Points on a hilly landscape, in no order, each with its height.
A ball rolls from a point to the lowest of its 2 nearest points, and stops where none of them is lower. Distance is the straight distance between rows; heights are no part of it.
vif h=5.75: [ 10   1  53   7   6 -16  19  14  11   2  -4  16  54  25  31   4   6  14
  -7  -7]
dizim h=0.29: [ 11 -10  12  19  17  -6  21   2  11 -24   3 -21 -16 -11  13 -31  -5 -13
 -33  16]
luku h=5.76: [-12   7  -2 -11 -17   5   0 -26  15  11   0 -11   2  -8  -2  -6 -28 -19
   2   7]
Fud h=4.27: [-14  37  27   0  -3   9   0   0  -7  16   0  26  25  12  -4  13 -11  19
  24  -3]
finot h=1.58: [  3 -15 -12  18  29 -12  -5  18  -9 -15   9   3  12   7  -1 -15  32  21
   3 -13]
felib h=1.02: [ -4  -6  20   2  10   2  25   7  -5  -4  12 -13  46   5  17  12  21  13
   5  -9]
dof h=3.65: [-24  20 -19   3  11  -6 -10 -15 -12  -7  10  14  21 -12  -2 -11 -20  19
  16  -8]
dena h=5.27: [-16  15 -12 -13 -19  11 -11 -20  13   8   7   6  14  10  -3   5  -9  -7
  11  -6]
Pef h=3.89: [ -1   3  17  25  15   4   2  -3  18 -33 -24  27 -13   0  27  24 -16 -10
 -22 -18]
kem h=5.56: [ 13  -3  43  14  15 -44 -16  22  17  -4  -5  31  19  37  21  -6  -1  -7
 -12  -7]
Gifuf h=1.09: [-14 -12 -48 -29 -11  14  -2  -9 -25   3  35 -17   9 -11  -6  11  17   6
   0  -9]
mebe h=2.91: [ 15  19  13  -5   4   3 -13  16   5  20 -15   6 -13  16 -22 -16  22   1
  28  13]
viz h=0.90: [  0  -5  12  17   9 -10  26  -7  13 -25  14  -8  20   0  20 -30  -8   4
 -33   1]
zalu h=2.36: [  0  -8 -24 -17  -2  22 -17  14 -31  25  13 -15 -19 -16 -28   5   9  18
   7  -5]
Pibam h=1.86: [ 11 -19  18  13  34 -11 -15  12 -16  -4  -3 -12 -26 -34  13  -3 -27 -17
 -33  -3]
Lisav h=3.90: [  2   5   2   6 -23  21   2   2  17  -6  -2  13  -8  20  -1  10  26  -3
  -5  -1]
pegon h=0.70: [ -5  -9 -52 -20  -4  -9  14 -20 -25  -1  20 -28  10 -22 -12  -6  -1   7
  -6   6]
lag h=1.88: [  0   5  10 -23   2   9  21 -14  -5  25  22 -36   2   3 -20 -21 -19  19
   5  22]
movuz h=5.06: [-10 -10  -9   1 -19  -9   5 -19  15   2   9 -21 -26 -19 -12 -44 -24 -10
  -1  26]
Kibi h=2.03: [  4 -10  -6  13  -7   5  12  11   2 -14  18  -8  15  14  -1 -21  45  22
  -2  -1]
sop h=4.39: [-14   6   4  14 -14  13  21 -20   7 -31   8  19  34  -2  28  18 -10  14
 -21 -23]
lateb h=2.80: [  9 -21  18  18  36 -29 -30  22   5 -13 -23  16 -29   4   6  24 -18 -21
 -14 -14]
Ruk h=2.25: [  3   5 -10   7  10  12  -7  10 -14   5 -31  -3 -35 -30  -9 -14 -18   4
  15  10]
potoz h=4.11: [ -4 -16 -58   1 -26   0  -7 -10  10 -22   1  -1 -27  -4  -7 -17  20 -15
  -2   3]
Tumir h=1.50: [  3  -7 -13   4  -4  19  -7  -5 -11  -1 -21 -12 -41 -42 -10   7 -29  -6
  -8   0]
Sel h=3.57: [ 16   9  14   0   4  -7 -16  27  -5  17  -1   8   0  23 -19   3  38   8
  18   8]
Mabal h=3.34: [-11  23  13  11   2 -11  -3   8   3   4  11  22  32  20  -2 -34   9  31
  19  -5]
Rugo h=1.57: [ -1   2   6 -14  -3   5  38 -20   3   6  24 -40  16  -2  -3 -23  -6  12
  -9  19]
lanis h=4.30: [  0 -14  22  13  -6  23   8   6 -16  -2  20 -12  -1 -11  -6  52  14   8
 -18  -6]
Gibi h=2.74: [  7  -3 -13 -17  -9  25  -5   8 -22  29  16 -22 -25  -1 -37 -10  15  24
  17  14]
tulab h=1.15: [ 20 -16  24   5  39 -15  -1  23 -12  -1  -8  -6   5   5  12  31   5  -5
  -9 -10]
notol h=1.27: [  0  -3   2   3  -7  -9  41 -25  12 -13  28 -26  24  -2   6 -29 -11  15
 -26  14]
lop h=2.40: [ -1   4 -12 -20  -7   0  -4 -13  -6  26  12 -20 -14  -4 -27 -38 -19  11
  21  20]
pid h=1.49: [-17 -14 -12  14   6  16   1  16 -28 -19  21   3  11 -13  11  29  32  28
   2 -18]
nirus h=2.57: [  0   4 -15 -22  22   6 -19   5 -10  18  -9   8  14  17   6  29  14 -13
  23 -24]
nafe h=4.53: [ 13   3  29  14 -23  15  11  10  16 -12  -3  12 -14  17   2  26  28  -3
 -19   5]
Dizu h=0.37: [ 15  18  57 -13  16  -6  17  14 -15  34   6 -14   7  -4  -6  21 -17   3
   1  21]
Fasud h=1.68: [ -5 -22 -20  -9 -21  22 -24  -4 -20  25  25 -17 -32 -18 -36  16 -14   6
  -3  -3]
rufov h=1.18: [ 28  13  43 -26  13 -14  -7  18  -5  38 -12 -14  -1   9 -11  12  -5 -22
   0  22]
lon h=5.57: [  0  -6  -3  -2  -1  -2  -2 -12   9   3   7 -20 -12 -13  -6 -16 -20 -16
  -9   8]
kul h=3.64: [-13   0 -39   1 -22  11  -1 -11  -4 -15  11   1 -14  -3  -9 -11  15   4
   3   3]
Pezik h=5.05: [  7 -17 -21   0  -5   1 -25   2  18   5 -30  -6 -38  -9   2  -5  -2 -30
  13  -3]
Borul h=2.72: [-10  20 -25  -8 -16  -1  22 -11  -2 -12  11   0  25   7  -1 -33  16  32
  14   7]
vuzof h=5.19: [11  6 37 -1 -9 -9  4 19  5  5 -7 21 28 32  5 32 30 10  9 -3]
taz h=3.47: [  1   7  20   2 -13  27  13  11 -11  11  15  -2  -8   4 -21  19  13  27
   6  13]
kimop h=2.38: [ -7  -4 -35   1 -21   2  14   1   6 -22  23   4  20  18   7 -30  42  23
   2  -5]
rik h=3.12: [-10   3   1 -14 -13  24  15   5 -26  25  29 -20   4   1 -25   7  14  34
  21  10]
muko h=1.82: [ -1  -6  -6   3 -31   0 -30  -4  19  12  23  -3 -16  18 -25 -13  11 -12
  10   6]
ser h=6.05: [  4  20  55  10  -3 -15   7  10   8  11   3  13  23  17   6   0  -9   8
  -4   5]
vifu h=2.00: [  2  -8 -18 -30   7  17 -20  20 -20  25  11  -6   7  10  -3  36  31   1
  14 -20]
Dopub h=4.83: [-11   2 -26  -8 -18   6   6 -31  21 -15  -2   6  19   9  20  14  -2 -16
 -11 -16]
ziso h=3.00: [ -4   8 -23 -23 -16   3  -5 -10   5  25 -12 -17 -25  -9 -23 -42 -19  -5
  37  26]
nof h=4.26: [  3  -4  -1  15  -1   3   8 -15  38 -35 -32  24  -7   9  33   5  -8 -23
 -21 -14]
guzi h=3.59: [-26  19 -56 -25 -22  11  13 -30 -20  -3  -3  11   3  -9  -4   9 -12  -1
  15   7]
Lezo h=0.93: [  8  16  42  -9  30   2  11   7 -21  29  -2 -16  -6 -18   7  -3 -40  -3
 -10  21]
Bidi h=4.60: [ -9  -2 -13   8 -15  -4  10 -32  26 -25   2  14  29   3  26  -3 -13  -8
 -28 -16]
Keden h=3.42: [-12  10 -20  -8  33 -12 -23  -4 -18   0   0  13  24  -4   4  -5  -9   9
  21 -16]
Nuz h=0.62: [ -8 -12 -28  -1 -20  26 -13 -14 -14   3   2  -8 -39 -35 -18  19 -25  -5
  -2   2]
Tek h=4.68: [ -5 -24  -3  -5 -11  24  -3   0 -16  10  37 -19  -6 -12 -12  46  13   6
 -15  -9]
nifu h=0.65: [ 13 -15  26   1  30   1  26  15  -5 -11  -4  -9  31   8  22  31  26   5
  -5 -16]
fufa h=2.27: [ 13 -33   5  13  33 -17 -22  14  -1 -10 -15  -8 -30 -20  20   9 -22 -27
 -28 -11]
Nedez h=4.49: [-15  13 -29  -9  16 -22   1 -28   1 -12 -17  11  24  -5  25  -6 -31 -19
   3 -10]
vid h=0.75: [  1  -8 -37   6  13 -10  -8  -9 -18 -15   1 -10 -15 -35  -7 -25 -12   7
  -5   4]
Zino h=3.96: [-15  26 -38 -30  -6   8   9 -27 -16   8 -13  -3  -4 -25  -6  -3 -30   0
  24  12]
Mivos h=3.19: [ 18 -25  -6   3   5  -2   4   7  35 -20 -17  -1  -5  31  11   9  29 -24
 -16 -15]
Nira h=5.20: [-28  -3 -43  11 -31 -23 -18 -29  17 -23   5  18  -4 -11  -3 -16 -24 -18
  -3  -5]
sisa h=2.06: [ 26  -8  32  -4  24  -5  11  20 -25  30  13 -34 -14 -14 -16  -2   0  12
 -12  13]
Sok h=1.40: [ -1  -8   4  -4  16   0   6   7 -16  12  25 -23  31  -6  -6   1  15  14
   7  -4]
bivi h=3.94: [-32  11  -6  18  -7  13   6 -14 -15 -12  18  19  13 -13  -2   7 -17  29
   2  -4]
nonub h=4.72: [ -2  28  31  -1 -16  10   3   6   7  15 -11  31  29  29   2  24  10  14
  14  -8]
nit h=1.17: [ -1  -3 -11  10  20  14   7  11 -11 -20  -2   7   7   1   9  19  26  12
  -7 -13]
talem h=1.48: [ -9   0 -36 -31  -6  25   1   2 -18   9  12 -12   9   1   3  18  31   1
   9 -13]
baso h=4.82: [  3 -23 -38  -1 -32   8 -21  -3  18 -11 -11 -10 -41 -11 -10  -8  12 -27
   6   5]
Dok h=4.43: [  1  -7 -31 -15 -29 -13  21 -23  12   4 -18 -33 -33 -26  -6 -44 -25 -19
  16  37]
sedu h=0.31: [  0  -6 -53 -12  -4  -3  13 -16 -31  -1   0 -23 -16 -42 -14 -17 -24  13
  -7   7]
lus h=2.26: [ 22 -21   1   9   8 -11   3   6  35 -18 -22  -1 -21  23  19 -17  17 -33
 -17   3]
seze h=3.20: [-27  18 -51 -10 -37   8  13 -22  -6 -17   7  13   1   2   0 -10   9   9
  10   5]
vezud h=3.07: [-14  14  -3 -11  20  -8 -19   6  -4  10  -2  20  40  23   8  14   3   5
  31 -24]
rodap h=3.78: [  3  -5 -23 -23 -27   3   3  -8  15  23 -26 -28 -40 -29  -9 -28 -28 -16
  28  21]
lol h=3.23: [ 19  -4  10  -5  24  10 -11  10   0   5 -37   0 -24  -8   7  27  -3 -32
  -1  -4]
Derit h=2.46: [ 18  -7   2  -4   3  22  -8   6  -6  10 -28 -11 -35 -23  -5  26  -8 -22
  -8  -3]
tis h=4.70: [-19   7 -18   3   8  -9 -11 -24  19 -20 -24  22   5  -3  19  -1 -31 -20
   0 -10]
dozos h=3.35: [  9  -7  22  14  24  -2 -17  13   6 -15 -33  21 -27  -2  16  34 -14 -29
 -12 -12]
mono h=3.95: [ -4   3  -7  10 -17  -5 -13  -5  29  -5 -26   7 -31  -6   1 -32  -6 -20
  19  11]
Fiv h=4.66: [  1   3  27  22  -7  -3  10  -2  21 -19   2  35  30  14  25   5   0  11
 -23 -25]
tinid h=0.14: [ -1 -15 -13  -4  -5  -8 -45  -1   9  18  10   5  -9  13 -16   3   3 -24
  10 -10]
vas h=6.00: [  6   1  51   8   9 -44 -26  16  10  15   9  12   7  23   9  -6 -15 -23
 -12   9]
dukud h=1.75: [ 18  -2  10 -10  34  10  16  16 -32  21   5 -30  12 -22  -7   6   8  18
  -6  -4]
pomap h=4.85: [-13  -8 -15  12 -28 -16  -2 -28  26 -22  11  11  10  -3   7 -22 -20 -10
 -22  -5]
nili h=6.35: [  3  23  57   6   1 -32 -17  13   2  23   2  20  14  19  -2   6 -14  -2
   8   8]
Nafa h=1.08: [ 15 -17   8  22  12 -13   7  10  15 -21 -17 -11 -31  -3  13 -28   3 -23
 -20  13]
vuro h=4.18: [-22   7  11  28 -13  15  16  -9  -6 -26  19  19  14 -10   8  19  -5  26
 -12 -12]
vup h=2.98: [  2  10 -11  12  13  -2 -18  10   6 -10 -32  12 -32 -10  -3 -37  -7  -5
  23   5]
ner h=5.50: [ 10  -3  34  -2   3  -6  18  21   5  -1 -13  18  52  38  20  16  35  12
  13 -12]
vog h=3.77: [-16  31  20   4  -7  -6 -12  -5   5  12   2  29  24  22  -4 -21 -13  16
  20  -4]
kelo h=3.91: [ 17  -6  25  17   6  16  22  22 -20  -6   8  -9 -10  -9 -11  33  26  19
 -10   7]
Bav h=3.82: [ 25 -25   8   0  12  -5   8  24  14 -15  -9   2   1  36  10  31  35 -11
 -12 -11]
Laku h=4.25: [ 17  -1  35  22  -2 -20 -10  25   2  -1  14   2  -6  17 -23  -6  29  12
   0  10]
menub h=4.24: [-18  24 -31 -21   6 -12  14 -34  -9   3 -17  -2  17 -22   4  -6 -39 -16
  12  11]
Gatad h=4.40: [ 24  -5  25   6   5   2   2  20   8 -11 -16   9 -13  18  -2  43  29  -9
 -15   1]
bod h=2.90: [ -8  -4  -6   5 -49  22 -14 -10  23   4  19   7 -24  16 -20  -2  18  -8
   0   5]
Mekit h=2.99: [-16  18  -8   7 -18  -4  10  -6   6  -4  19  17  30  12  -4 -46  10  35
  12  -1]
Vod h=4.92: [ -7   7  16  24  15 -10   0   3  12 -21  -8  32  19  14  16  -9  -2  12
  -8 -13]
Kadef h=2.04: [ 20  23  28 -18   6   0  -8  16  -2  38 -27  -3 -13   5 -21  -1  -2 -12
  24  19]
Gevu h=5.21: [ -2  10  34  21  32 -24 -11  15   8 -16 -21  36   5  19  22   9 -17  -5
  -6  -7]
Mer h=1.39: [ 19  -6  32  -3  39 -14  -4  17 -23  19  -4 -14 -10 -21  11   1 -30 -19
 -23  12]

Call two points neighbours if one is among the 2 nearest of the other. Go from one point of each pair to the other, from neighbour to neighbour, staying as low as possible. Name the highest point that can't be avoided.
seze / Dizu | tis
Nuz / Dizu | dozos
dizim / tinid | nafe

Where does a ball stop that starts at each point below?
ser | nit
lanis | Nuz
lon | dizim
nafe | tinid
mono | Nuz
vuro | sedu
Gatad | dizim
lateb | Dizu
lag | dizim
Laku | Dizu
Sel | Dizu
